Each row is a point on a landscape with many valleys, with its height.
A ball rolls from a point to the lowest of its 3 nearest points, and stops where none of them is lower. Distance is the straight distance between rows; heights are no part of it.
J_42: [160 149 123 157 142 135 127 141 148 173  96 103  58 136 198 143 133 187
 120 106 150 111 136 155 121 131 112 119 106 117]  height 445
J_20: [167 130 107 134 121 126 130 122 134 190 150  99  81 157 149 112  97 137
 118 103 167 123 144 191 165 104 129 129 116  71]  height 365
J_8: [ 91 147 155 127 130 135  88 146 131  99 150 120 148 165 120  97 111  72
 133 178 120 102  85 130 116 142  94 110 134  98]  height 409
J_500: [ 70 170 145 156 166 130  84 146 161  80 114 119 118 169 121 117 177  69
 148 164 118 110  80 125  89 119  83  95 153  97]  height 150
J_237: [ 91 149  90 186 167 134 128 163 154 117 123 129 126 105 147 162 201 137
 128 140 121 138 135 111 158 105  95 148 165 103]  height 608
J_754: [132 111 122  84 120 136 172  89 117 136 101 111  40  95 132 139 112 141
 150  67 155 176 157 100 118 121 134 129 162 150]  height 339
J_158: [112 168 129 171 127 134  95 157 170 153 143 103  68 137 215 131 128 147
 145 148 119  96 125 158 119 176  86 130 120 103]  height 726
J_155: [156 106 117 121 126 129 143 117 146 129 110 139 120 137 119 110  75 131
 108 101 162 140 142 152 131 128 154 121 108 155]  height 342
J_775: [140 112  89  81 102 154 157  96 111 171  88 150 147 127  95 136 107 147
 132  72 140 131 147 112 107 129 192 119  62 170]  height 617
J_727: [184 119 143 118  75 113 143 118 137 160 159 112  94 129 145  83  72 108
 124 143 147 114 146 176 146 160 135 139  96 145]  height 408
J_722: [171 131 116 131 142 157 132 109 151 155 120 121  46 126 172 133  97 159
 131  78 175 140 161 141 136  97 116 116 125 117]  height 382
J_77: [119 126 172 110 132 109  94 102 116  77 116 111 189 109 108 153 159  99
 158 147  61 114  90  58  84 114 104  81 130 179]  height 441
J_683: [150  94 113  99 131 151 194  96 123 158 129 123  62 111 135 168 119 170
 148  79 163 174 169  79 134  91 108 139 168 117]  height 347
J_510: [136 120 141 121 103 113 135 137 144 117 113 114  85 130 169  91  70 128
 136 126 131 130 143 173 112 186 128 121  98 189]  height 341
J_66: [132 109 128 128 138 128 165 121 116 112 124 138 114 115 109 141 131 128
 120 104 175 170 136 104 154  88 134 149 156 155]  height 367
J_10: [122 144 122 146 143 122 138 123 147  89 127 121 127 122 129 129 107 124
 109 122 147 145 133 128 125 116 131 128 151 161]  height 649
J_515: [133 128 171  98 106 129 103 137 101 132 145 146 176 119 123  91  92  91
 139 170  86  97 108 134 105 195 139 127  91 139]  height 197
J_700: [151  68  65  87 112 160 201  80 121 147 143 170  97 105 112 166  44 179
 139  80 142 168 179  70 169 102 133 162 149 116]  height 268
J_877: [124 136 152 112 102 126 118 124 155 104 146 115 106 137 170  97  69 107
 151 147 103 120 122 136  93 198 125 110 106 184]  height 126
J_620: [ 99 152 191 109 148 113  66 154 130 106 141 128 121 201  99 109 167  36
 145 212 128  91  47 145 134 176  78 104 123 120]  height 502
J_827: [119 152 111 168 155 118 149 144 123  77 147 114 163 114 119 162 167 106
 120 143 138 154 125  92 150  87  90 137 193 127]  height 550
J_367: [ 91 161 191 136 166 100  75 132 152  69 107 121 133 188 103 143 176  64
 149 177 114 118  66 111  87 113  75  59 147 148]  height 351
J_217: [141 109 111 149 151 124 157 131 120 103 148 149 168 145  85 136 130 120
  87 131 175 162 132 120 173  69 131 137 155 135]  height 215
J_60: [161  79  93  82  89 149 172  90 135 172 119 164 121 130 117 126  24 139
 135  66 146 115 152 138 127 115 161 133  87 112]  height 455
J_407: [155 133  92  83 132 138 140 104  89 133  82 152 183 114  87 160 154 139
 151  80 115 150 144 109 126 128 200 113  73 172]  height 539
J_443: [125 142 137 128 134 113 148 109 128 105 113  98  73  99 142 140 132 145
 127 104 155 173 143 113 122 132 122 132 155 176]  height 370
J_511: [ 40 143 129 161 134 113 121 144 155 125 124  95 102  91 165 166 232 133
 139 142  84 157 111  69 110 124  55 149 178 100]  height 299
J_663: [141  89  87 133 130 121 122 136  99 142 157 149 177 162  63  98 117 120
  69 147 167 104 128 166 179  78 157 137 144  79]  height 312
J_228: [172 146 100 138 124 135 125 146 123 189 121 106  67 148 192 127 107 180
 136  92 177 120 138 178 149 107  97 131  89  65]  height 391
J_324: [166 139 140 133 142 131 112 127  88  99 116 152 232  93  92 156 168 105
 157 130  53 141 176 111 132 118 194  96  84 136]  height 255
J_105: [100 146 147 131 133  95 122 112 143  76 137  73  91  90 152 157 153 128
 140 120 117 169 126  80  99 138 115 133 165 172]  height 343
J_89: [ 72 132 100 166 163 118 165 128 119 123 132 104 100 106 134 158 223 152
 137 136 151 187 146  77 151  98  84 158 170 122]  height 566
J_275: [141  88  96  92 103 134 171  99 135 153  88 158 111 110  96 121  80 139
 125  73 143 150 131 120 108 133 166 121  97 177]  height 645
J_467: [147 102 115 102 111 132 149 118 112 136  90 151 161 134  94 115 108 136
 128  98 121 147 133 118 111 138 180 120  84 168]  height 581
J_29: [106 156 133 154 156 132 111 139 151  90 148 124 140 133 138 130 118 109
 116 145 129 133 119 120 111 114 110 121 159 135]  height 703
J_689: [109 152 173 107 101 133 110 124 150 111 157 124 123 142 159 100  77  76
 152 153 106  98 110 154 100 200  96 120 121 155]  height 348
J_165: [ 82 105 123 194 148 133 127 198 160 145 106 160 114 106 177 142 193 152
 100 138  86  91 113 157 126 104  78 144 175  73]  height 157
J_318: [138 121 154 131 102 119 101 139  77 140 176 153 196 138  81  86 128 124
  88 180 128  85 130 141 156 118 154 122 126  85]  height 142
J_551: [158 109 126  98  81 111 137 126 125 142 130 135 126 143 138  86  65 123
 125 143 140 120 136 174 134 179 162 126  78 165]  height 318
J_564: [151 148 106 160 134 129 129 162 136 173 132  97  75 151 186 126 124 149
 131 126 153 114 140 195 152 128 118 122 112  67]  height 120
J_694: [179 101 108 114  91 111 146 110 121 170 153 122 116 156 114  87  75 113
 114 131 182 104 143 194 163 107 148 132 108 106]  height 237
J_883: [180 101 135 134 149 118 140 115  77 127  98 185 214 121  58 152 158 130
 134 112 107 142 159 116 166  92 197 138  88 135]  height 350
J_426: [177 100 109 116  96 131 148 102 139 174 130 123  88 142 126 103  46 135
 126  85 162 137 147 167 145 111 138 115  97 114]  height 427
J_791: [ 76 168 171 130 131 105  96 105 180  94 120  68  73  90 161 168 155 137
 166 110  92 160 115  84  67 157 106 139 170 143]  height 374
J_31: [163 100 112 114  95 114 124 121  98 161 159 136 147 158  85  85  93 127
 101 155 167  98 138 183 168 103 163 127 117  97]  height 284
J_751: [ 73 142 122 173 136 134 106 182 170 140 110 132  87 109 183 141 200 167
 120 128  87  96 112 123 107 145  77 140 161  96]  height 418
J_205: [ 87 162 192 106 132 134  85 115 163 112 142 117  92 169 146  99 111  68
 183 157 114 120  93 137  82 185  77 116 128 149]  height 555
J_22: [181 104 138  90  72 127 128 126  73 151 150 138 170 117  90  92 112 123
 131 159 112  68 149 183 147 184 193 165  92 118]  height 192
J_289: [142  88  80 132 145 151 159 118 131 155 155 153 146 154  69 143 102 125
 105 104 185 130 125 145 198  43 125 158 153  77]  height 146
J_701: [126 122 107  98 107 116 127 124 118 117  89 131 154 121 133 120 111 135
 135 118  98 137 129 119  81 178 169 105  75 192]  height 454
J_452: [166 101 107  68  93 152 147 117  88 186 106 140 156 146 114  86 114 125
 141 106 126 117 161 161 128 181 210 136  38 133]  height 239
J_429: [ 83 178 160 116 135 144  81 146 163 131 150 111  85 181 161 109 137  56
 168 173 120  85  73 161 118 176  85 131 133  92]  height 420
J_86: [128 162 159 139 128 131 104 131 168 127 151 109  84 146 197 113  80 115
 155 143 116 110 135 153 104 184 102 140 123 142]  height 590
J_312: [115 138 138 134 147 112 132 124 129  70 133 116 142 103 120 138 126 124
 119 127 125 154 114  96 104 120 109 129 158 169]  height 487
J_605: [145 123  82 152 145 132 127 162 131 181 134 117  89 150 154 114 136 144
 120 106 160 115 146 191 183  96 128 143 120  49]  height 422
J_6: [145 149 136 140 135 134 113 126 164 132 144 107  82 137 173 113  85 139
 123 129 150 126 151 163 131 150 121 128 122 138]  height 400
J_342: [132 125 122 136 149 153 154 114 133 130 121 122  70 107 138 146 130 146
 128  90 173 164 153 116 144  92 123 141 154 137]  height 309
J_240: [ 74 115 124 174 130 141 100 194 169 148 120 149 100 133 211 120 174 149
 133 155  82  78  86 167 119 144  64 135 146  56]  height 655
J_514: [ 84 149 138 156 145 106 136 121 146 104 143  81  94  89 150 162 187 130
 142 137 122 187 131  73 122 115  94 157 171 135]  height 298
J_919: [159 144  99  89 131 145 125 116  83 151  85 146 188 126  87 127 137 132
 141  87 103 142 161 131 124 143 225 107  44 158]  height 579
J_758: [158  99 117 129 121 115 132 114 114 145 127 154 164 143  85 106  84 129
  95 124 158 120 129 159 157  94 168 136 112 121]  height 328
J_836: [156 125  98 133 153 152 145 129 160 170 130 124  92 145 144 142 121 148
 112  85 188 124 155 166 176  73 126 145 141  82]  height 300
J_311: [ 79 143 160 103 120  99  89 106 177  74 119  69  57  96 154 155 122 135
 178 105  82 159 117  99  49 197 107 115 147 168]  height 396
J_876: [130 141  94 176 155 139 134 157 154 161 103 130  73 125 176 147 168 162
 120 106 152 120 142 171 159 107 118 138 130  85]  height 472
J_638: [162 127 156  95 104 140 108 137  51 146 142 136 196 121  80  88 136 106
 148 153  94 101 177 166 144 184 205 156  82 104]  height 185
J_607: [ 97 125  88 182 154 141 130 181 166 148 105 138  90 111 176 151 198 168
 100 124 117 108 115 165 140 111  95 146 156  91]  height 303
J_850: [143  71  73  81 102 153 198  75 103 140 130 182 154 113  83 148  79 147
 146  77 141 150 142  68 161  90 148 158 122 135]  height 266
J_521: [161 101 110 108 128 135 141 115  98 139  92 172 186 127  71 133 127 139
 118  95 121 147 144 130 135 104 199 128  73 142]  height 610
J_840: [150 117 133 139 134 113 129 131 101 104 138 154 195 129  88 124 116 136
  95 144 124 137 132 128 140 104 164 125 126 138]  height 187
J_994: [166  87 137 100  98 131 143 116  90 165 123 155 184 145  78  83 102 136
 118 134 132 110 147 168 146 132 189 148  86 107]  height 132
J_219: [132 125 116 134 112 121 116 154  97 132 182 126 176 142  97  89 106 105
  95 188 141  89 132 164 154 126 144 129 137  87]  height 76
J_789: [100 152 162 126 124  97 112 109 175 116 108  67  34  83 191 166 157 173
 144 113 111 168 125  96  79 184 110 139 157 144]  height 387
J_395: [122 148 146 115 115 129 109 131 145 132 175 111 121 134 161  92  75  96
 129 163 135 112 129 164 129 170 114 140 130 126]  height 531
J_852: [138 113  76 151 166 145 157 144 127 132 134 130 128 142 103 146 130 111
  89 121 176 147 138 160 194  56 132 143 163  84]  height 193
J_696: [ 63 125 104 165 124 128 146 159 135 141 113 116 107  92 167 156 240 162
 122 148 106 169 120  71 136 116  62 156 169 103]  height 333
J_900: [115 161 203  92 122 138  73 137 101 112 154 138 147 160  90  91 140  61
 124 194 112  64  57 135 132 165 101 108 113 107]  height 491
J_529: [132 123 157 110  94 133 106 136  76 137 167 138 195 128  95  80 108 128
 101 186 115  81 120 149 132 151 149 137 114  99]  height 162
J_393: [103 149 195 120 148 107  77 125 137  73 123 113 140 181 107 122 147  71
 159 168 104 110  67 107  83 127  84  70 132 160]  height 346
J_612: [184  93 115  78  78 153 145 113  77 185 123 149 161 150  94  80 106 117
 149 106 123  94 156 172 142 155 214 142  57 107]  height 169
J_916: [137 148 200 113 140 128  90 127  87 107 122 154 210 131  97 116 134 106
 126 171  70  93 114 106  99 120 136  95 111 110]  height 421
J_388: [127 151 109 167 124 120 111 176 160 173 112 114  69 140 231 137 161 178
 123 137 113  87 105 171 126 168  79 126 110 100]  height 844
J_650: [103 159 117 169 153 129 129 132 146  95 132 105 102 117 137 150 150 119
 117 124 138 152 127 107 127 117 106 150 182 137]  height 511
J_374: [ 46 144 120 178 149 139 114 168 166 121 106 133  88 109 163 152 230 140
 124 144  89 125  98  96 108 126  60 142 177  95]  height 357
J_732: [100 176 147 150 135 135  84 130 182 138 122  87  56 138 206 131 133 156
 148 127 107 109 129 138  84 189  81 127 135 127]  height 606
J_808: [ 61 161 135 162 153 146  93 148 172 125 139 121  98 141 176 114 150 110
 152 163 116 105 104 143 101 154  87 127 148 104]  height 534
J_12: [111 135 156 138 143  98 136 129 115  66 148 113 184 116 119 160 165  96
 136 150 109 133  93  69 114  95  93 103 173 153]  height 682
J_803: [158 112 134 128 115 130 116 132 102 133 115 161 196 123  93 112 122 147
 113 137 105 124 145 141 126 135 190 121  91 140]  height 59
J_587: [ 68 172 135 159 143 128 102 129 169 116 137  93  89 104 160 160 199 133
 137 131 107 144 110  88  95 129  84 141 173 132]  height 240
J_482: [142  85 127 113 131 116 169 112  89 124 114 160 190 130  69 156 148 134
 139 110 156 172 130  67 167  67 141 128 146 166]  height 179
J_957: [146 116 157 107  88 128 108 142  81 135 139 152 189 127 102  91 105 124
 116 166  96  97 132 150 119 172 183 135  88 125]  height 178
J_738: [166  96 135 117 144 115 170 114  85 127 118 175 218 124  65 161 158 139
 112 115 133 158 136  82 173  70 158 130 117 150]  height 253
J_134: [119 123 154  98  94 124 103 133 127 120 140 130 147 129 152 101  79  96
 145 155  97 109 108 139  92 204 129 118  92 179]  height 270
J_197: [146 132 154 133 127 119 116 114 104 101 106 145 223  85 105 168 166 117
 154 132  47 124 140  95 115 134 169  95 100 171]  height 321
J_140: [159 165 144 140 114 125 121 137 143 148 148  91  55 128 205 117  88 136
 141 140 143 117 145 183 137 177 105 145 101 124]  height 406
J_405: [165  94 131 119 133 113 155 118  81 116  89 167 189 111  73 147 153 141
 139 102 114 158 131  98 134 101 185 121 103 184]  height 440
J_231: [125 142 166 138 133 111 103 134 104  91 137 150 192 126 100 122 118 115
 105 159  95 114 115 106 114 107 135 103 135 143]  height 325
J_319: [105 124 121  98 114  98 114 112 146  83 119 108 123 102 131 125  93 140
 131 100  99 141 128 109  72 182 135 103 125 207]  height 476
J_979: [175 109 146 137 138 100 149 127  89 107 120 170 226 109  71 170 170 133
 123 133  98 139 145  91 170  83 162 118 120 156]  height 304
J_465: [112 145 196 112 139 112  84 120 125  86 124 130 171 149 113 117 140  90
 156 170  88 102  75 104  78 128  98  74 121 148]  height 368
J_726: [162 107 133 125 115 124 125 115  82 132 125 164 204 131  64 114 129 138
 109 139 127 129 153 142 143 112 190 138  89 118]  height 100
J_655: [142 119 145 109  90 122 115 131 112 143 155 131 155 147 130  91  82 116
 103 170 129  91 127 160 130 175 146 136 112 132]  height 543
J_895: [128 120 138 120 114 112 132 124 125 118 121 144 158 125 136 111  86 134
 119 135 110 128 122 133  96 168 161 107 103 197]  height 375
J_196: [ 70 163 147 144 137 125  99 121 162  84 133  79 105 131 140 167 196 108
 155 135 104 150  93  78  85 115  77 123 177 116]  height 230
J_208: [101 122 145 112 103  90 107 116 135  73 114 107 142  93 122 132 123 111
 146 118  70 134 100  97  71 156 127  88 126 200]  height 518
J_512: [174  78 131 103  86 125 152  98 106 179 142 141 141 145 103  79  77 130
 127 128 155  92 141 172 132 109 172 139  90 101]  height 173
J_812: [ 97 144 125 160 144 137 102 162 136  97 154 128 168 147 123 115 118  89
 102 165 123 107 108 142 129 111 114 117 156  83]  height 521
J_492: [120 152 179 101 107 135  96 134 135 134 176 113 122 158 141  98  90  67
 139 177 124  83  78 153 108 184 102 137 130 124]  height 469
J_980: [ 86 128 123 137 124 111 136 158 152 161 101  94  54  94 192 168 221 198
  87 136 120 154 106  82 119 165  63 141 168 116]  height 399
J_473: [118 163 131 148 142 136 117 122 172 142 106  95  55 105 187 151 162 173
 122 115 131 142 152 112 109 155  97 129 146 143]  height 432
J_982: [159 108 145 137 128  98 133 119 100  86 131 138 203  98  88 154 156 128
 136 127  94 138 121  84 121 112 143 107 137 187]  height 519
J_291: [146 131 153 102  79 118 119 133 135 139 168 112 116 128 153  89  60  87
 125 154 123  91 121 165 123 201 118 143 106 146]  height 588
J_719: [120 144 102 141 143 138 155 136 131 180  91 108  46  97 164 159 199 181
 110 105 160 154 130  97 136 122  91 148 158 103]  height 364
J_891: [150 127 186 101 108 141  88 115  58 138 166 156 209 114  71  89 141 105
 130 169  86  72 139 139 127 148 156 138 102  83]  height 176
J_654: [154  73 101 104 121 149 166  87 136 136 121 169 140 132  94 131  67 141
 123  81 162 146 133 111 154  74 142 141 133 130]  height 214
J_170: [143  93 110  93 112 152 189  96 114 137 106 148  84 106 106 138  98 133
 138  59 161 163 144  93 126 108 139 131 142 169]  height 323
J_401: [ 83 168 176 116 158 133  82 133 153  96 132 118 124 191 130 108 140  57
 162 166 126 107  79 130  95 155  82 104 139 129]  height 501
J_674: [143  75 111 105 129 130 195  99  90 153 133 189 193 137  71 152 124 133
 124 100 162 168 138  71 173  46 123 153 141 133]  height 75
J_610: [116 126 105 160 149 122 119 161 125 110 156 126 149 148 111 104 116 102
  89 164 147 109 124 159 157 101 129 131 156  81]  height 377
J_547: [ 85 156 168 109 121 124  89 113 166  81 120 116  93 146 155 120  95 108
 176 130 107 122 117 113  57 199 101 104 128 180]  height 626
J_385: [167  86 117 124 130 123 162 111  98 139 104 180 189 130  65 137 130 141
 110 106 142 145 135 109 157  70 159 139 115 149]  height 306
J_350: [159  91  85 103 114 153 168  97 149 148 132 156  92 115 130 148  48 157
 125  59 162 141 167 111 148  87 135 130 138 110]  height 254
J_167: [101 143  90 193 160 141 130 181 157 116 123 128 114 126 158 137 163 135
 110 142 134 116 135 148 147 109 114 157 168  82]  height 495
J_249: [144 122 112 111 110 116 151 122 114 112  89 145 162 102  96 139 144 142
 130  97 102 154 126  92 121 136 176 106  81 202]  height 523
J_369: [111 138 156 118 132 119 100 122 131  80 139 125 163 129 127 121 103 113
 139 138 105 124  95 104  73 145 109 100 142 172]  height 413
J_613: [110 108  99 175 139 127 121 190 169 156 108 128  79 105 202 138 174 195
 107 133 103  87 102 155 132 151  63 119 141 107]  height 893
J_290: [137 129 128 147 147 118 122 153 132 113 151 133 148 146 108 116 103 123
  90 148 153 131 134 154 147 110 144 129 147 119]  height 505
J_488: [132 129 141  98 136 146 173 103 122 172 103  95  40  91 163 158 163 189
 143 107 175 197 141  71 120 115 100 147 163 112]  height 352
J_55: [161 107  77 126 131 160 145 108 141 176 157 124  97 161 123 136  75 124
 113  81 174 108 144 164 179  60 120 145 124  57]  height 353
J_462: [ 95 155 146 144 141 134  96 121 157  96 132 104  85 130 173 128 113 135
 144 132 118 127 134 130  87 163 104 122 151 149]  height 504
J_622: [ 94 137 161 106 118  96  98 112 159  57 123  93 124 102 125 154 149 110
 159 114  89 146  96  83  66 142  97 106 159 178]  height 567
J_160: [ 83 164 126 152 152 112 132 124 139  85 140  83 136 119 133 171 195  95
 143 142 112 150 108  65 122 103  83 128 192 127]  height 363
J_999: [ 64 147 125 180 158 152 106 174 171 122 124 155 108 130 159 130 181 109
 133 154  97  89 112 153 118 121  95 138 154  67]  height 540
J_13: [ 86 157 122 173 153 143  91 155 169 156 108 123  76 124 204 140 169 148
 138 152  97  92 106 154 100 156  83 125 139  94]  height 544
J_662: [170  85 127 114 110 124 129 116  65 167 157 145 194 151  52  79 115 138
  99 169 162  93 150 162 171 106 179 145 111  92]  height 308
J_729: [104 151 145 129 133 114 113 107 170 105 107  73  39 105 179 143 132 162
 135 115 107 154 150 112  84 178 121 134 151 152]  height 398
J_629: [154 117 124  90  97 136 124 137  88 157 120 140 177 135 105  97 111 123
 134 144  98 110 138 163 122 203 198 144  74 143]  height 199
J_970: [141 116  83 142 147 123 134 143 120 142 152 125 123 150 107 110 111 120
 103 141 170 121 141 180 183  90 132 134 138  76]  height 265
J_834: [138 135 143 117 122 118 105 130 105  96 104 141 212  93 110 146 149 129
 149 127  57 131 132  99  97 141 166  98  89 169]  height 261
J_762: [ 93 129  91 164 162 132 165 145 123 123 125 117 112 122 121 153 201 131
 123 134 155 171 143 106 179  90  94 164 167 110]  height 525
J_159: [133 105 103  76  99 118 157 101 107 114  93 125 119  92  97 141 124 140
 131  82 124 166 128  93 115 138 166  98  98 210]  height 452
J_130: [128 135 137 132 117 116 104 140 125 112 157 130 163 140 111 100  85 109
  96 164 144 113 121 145 135 146 142 126 133 129]  height 465
J_949: [122 114  75 173 154 122 130 176 134 132 139 136 121 138 136 115 152 126
 112 151 143 102 142 194 177  87 137 144 153  42]  height 336
J_282: [157 135 100 138 148 162 144 131 149 174 122 125  66 136 163 150 110 151
 127  79 176 133 156 157 155  82 120 126 122  80]  height 345
J_189: [156  86 118 110 128 112 163 110 102 127 110 157 151 111  80 141 129 139
 126 105 149 169 128  83 142  97 159 124 136 172]  height 322
J_608: [110 155 135 148 149 122 139 122 147  89 125  93  91 106 143 152 143 137
 129 115 137 172 130  99 123 131 116 146 166 164]  height 394
J_913: [138  96 113  92 110 117 175 101 115 116 111 138 124 101  96 143 126 140
 140  81 142 172 121  94 125 109 148 118 132 192]  height 386
J_772: [122 174 178 123 124 145  85 126 173 142 159 107  57 140 202 121  92  89
 168 143 120  97 108 147 101 214  71 137 119 134]  height 702
J_409: [ 76 154 153 138 153 136  90 163 138 102 138 129 115 179 134  99 160  55
 148 183 120  94  76 153 126 147  80 114 142  73]  height 273
J_988: [132 123 118 107 116 109 147 107 139  99  95 110  78 107 128 122 103 141
 128  92 122 163 135 109 107 155 150 108 126 196]  height 419
J_353: [142  81  92 115 139 161 178  96 111 148 147 172 158 148  66 145  94 137
 115  97 179 145 137  96 194  39 118 168 154  97]  height 122
J_269: [137  89  90 104 139 165 200  99 116 141 146 160 112 128 109 150  86 159
 138  83 171 170 155  71 171  64 103 156 169 106]  height 279
J_23: [114 143 166 120 112 140 100 136 115 116 155 135 162 145 122  90  95  82
 134 173 121  87  88 133 110 162 115 122 126 119]  height 442
J_222: [164 112 110 118 128 140 141 107 150 160 146 130  98 140 126 110  70 139
 120  87 180 127 157 167 158  79 132 134 120 107]  height 397
J_254: [129 134 126 146 149 110 152 126 120  89 139 112 139 115 108 149 147 132
 115 131 155 166 131  90 135 101 106 140 170 164]  height 110
J_185: [116 137 130 126 110 123 106 143 122 127 176 113 159 141 137  85  79  97
 108 187 133  88 108 160 141 148 117 121 139  99]  height 291
J_209: [145 125 108  75  99 141 142 129  96 170 101 129 163 139 127  89  99 133
 136 111 122 123 144 150 119 201 215 123  40 168]  height 311
J_907: [ 80 180 148 141 148 134  96 110 167  81 135  96 101 127 151 150 166 109
 160 133 117 135 107  99  62 135  83 113 169 133]  height 128
J_309: [147 128 169 137 130 124 107 124  87 117 121 168 229 119  79 132 153 112
 132 159  67 123 157 121 122 128 187 115  87 118]  height 224
J_717: [162  91  93  92 120 154 173  97 108 167  94 190 169 131  81 129  89 155
 130  78 129 134 139 117 123 103 201 143  82 135]  height 632
J_811: [146 140 103 154 126 125 137 149 154 175  77 104  26 119 196 160 182 212
  83 109 145 118  99 131 117 143  57 111 128 124]  height 582
J_963: [143 124 159 126 124 118 121 125  93  99 114 160 202 111  93 118 120 131
 119 139  83 130 131 118 109 133 170 109  98 151]  height 152
J_178: [155 135 127 133 131 135 127 134 144 155 146 100  72 142 170 100  84 134
 130 125 159 130 158 185 155 141 137 122 112 111]  height 213
J_338: [ 82 150  97 175 147 130 127 146 158 140 113 112  80  98 178 160 209 167
 117 122 113 142 118 105 121 137  75 147 171 119]  height 371
J_489: [120 122 197 106 144  95  95 113 143  66 113 103 169 135 105 163 179  71
 165 144  82 117  67  74  76 111  93  65 165 170]  height 493
J_184: [170  85  96 117 109 120 145 100 114 174 160 132 128 171  91 101  72 129
 103 110 175  96 147 179 172  69 148 139 126  70]  height 301
J_664: [143 145 103 109 126 123 117 119  89 115  87 124 190  94 106 151 153 116
 144 101  84 135 149 101 104 159 195  98  60 188]  height 360
J_950: [105 140 131 128 136 107 151 113 124 109 127  99  92  98 143 161 168 143
 133 120 149 196 139  81 130 119 104 154 163 146]  height 332
J_992: [136 109  95 139 155 174 162 122 137 143 133 139  90 130 130 147 129 137
 116  86 185 146 145 125 175  64 126 159 164  85]  height 248
J_966: [118 138 157 108 123 116 137 111 159 160 101  78  23  80 190 188 180 202
 114 127 127 186 118  78 111 163 103 143 151 133]  height 392
J_579: [192  88  84 100  73 126 151  91 112 196 176 123 117 151 105 109  32 147
 125  88 161  95 167 176 155  77 124 137 100  66]  height 381
J_805: [134 107 122 146 139 129 146 119 137 120 124 143 122 142 111 121 101 126
 104 113 175 149 136 148 157  94 140 131 139 140]  height 388
J_532: [166  96 120 101 102 117 147 119 119 166 123 141 132 139 120  76  60 120
 118 119 152 119 137 169 132 149 169 129  71 151]  height 246
J_317: [124 135 103 150 162 118 168 129 130 109 128 119 137 124 114 152 157 126
 120 125 171 168 139 103 179  80 108 155 166 135]  height 436
J_804: [142  92 118 106 135 144 176 102 112 129 134 147 108 114  92 144  95 145
 139  82 162 166 140  77 152  73 121 145 160 150]  height 297
J_578: [135 111 127 118 118  92 159 114 109  91 119 126 130 100 111 136 144 135
 128 112 133 172 133  84 130 115 144 129 141 194]  height 497
J_400: [ 92 159 168 139 158 125  84 134 150  67 130 123 147 166 116 133 150  73
 137 153 109 109  72  95  85 117  83  92 152 141]  height 286
J_871: [163 106 140 138 137 110 133 126  89 113 104 168 216  96  78 148 156 130
 123 125  89 137 149  99 137 108 175 115  97 159]  height 362
J_942: [150  99  89 107 136 166 161  99 133 161 152 158 122 141 104 149  73 140
 112  72 168 134 143 119 176  54 136 161 141  91]  height 158
J_824: [166 139  99 164 116 113 137 185 146 186  90 112  50 137 219 144 145 214
 112 110 151 105 107 175 126 121  81 111  84  95]  height 528
J_752: [ 61 177 124 162 167 148  98 146 167  93 127 128 122 145 139 130 161  80
 143 152 122 116  94 123 101 109  83 119 158  90]  height 302
J_643: [169 114 157 116  91 138 110 123  44 131 157 151 207 130  69  93 134 128
 128 170  92  87 171 164 147 157 186 135 100  94]  height 181
J_645: [ 65 170 125 160 151 150  90 145 171 115 129 115  99 139 169 130 161 112
 144 143 114 100 110 129  93 134  80 121 161  96]  height 443
J_640: [ 98 166 142 149 131 132 120 127 158 141 105  89  54 102 189 167 179 201
  96 120 118 131 115  96  87 173  83 132 158 143]  height 410
J_633: [108 163 113 168 155 144 110 149 162 125 140 115  95 137 167 134 147 141
 116 136 136 116 138 145 126 131 120 138 147 114]  height 147
J_11: [164 140 126 115 125 134 115 121  51 110 130 148 222 138  56  98 130 100
 149 127  73 134 200 149 153 146 211 124  68  82]  height 198
J_779: [107 155  97 168 133 138 110 169 151 142 159 114 110 133 164 109 127 117
 125 166 129 101 127 173 158 145 112 141 143  56]  height 792
J_354: [127 139 159 121 115 117 113 131 121  94 118 148 180 121 132 123  99 124
 131 139  96 112 118 119  98 159 136 113 102 168]  height 282
J_596: [ 80 144 107 161 139 141 109 180 126 112 166 114 133 147 146  96 136  83
 127 186 128  91 115 166 146 131 105 138 150  45]  height 656
J_519: [139 116 121 140 121 118 127 132 129 145 143 121 124 157 111 102  75 121
  97 138 164 119 138 169 144 119 148 133 121 123]  height 411
J_714: [127 147 114 162 155 133 130 141 156 136 147 112 109 154 138 123 112 129
 108 130 158 135 138 165 144 107 136 132 134  98]  height 573
J_131: [140 147  95  73 121 132 129 111 106 140  83 121 167 107 107 151 147 144
 137  92 110 148 150  98  99 152 194 100  49 211]  height 456

Two balls start at each pair of points below. Name the first point that both come to, or write -.
J_700 / J_913 => J_674
J_290 / J_663 => J_970
J_489 / J_77 => J_400
J_596 / J_949 => J_970
J_805 / J_426 => J_512

For each start below, name the point where the ball stops.
J_551 => J_803
J_158 => J_907
J_22 => J_219
J_31 => J_803
J_643 => J_219
J_388 => J_907
J_727 => J_803
J_452 => J_803

For each start below, name every point that the ball comes to, in order.
J_184 => J_694, J_512, J_994, J_726, J_803
J_369 => J_354, J_963, J_803
J_579 => J_694, J_512, J_994, J_726, J_803
J_197 => J_324, J_309, J_963, J_803
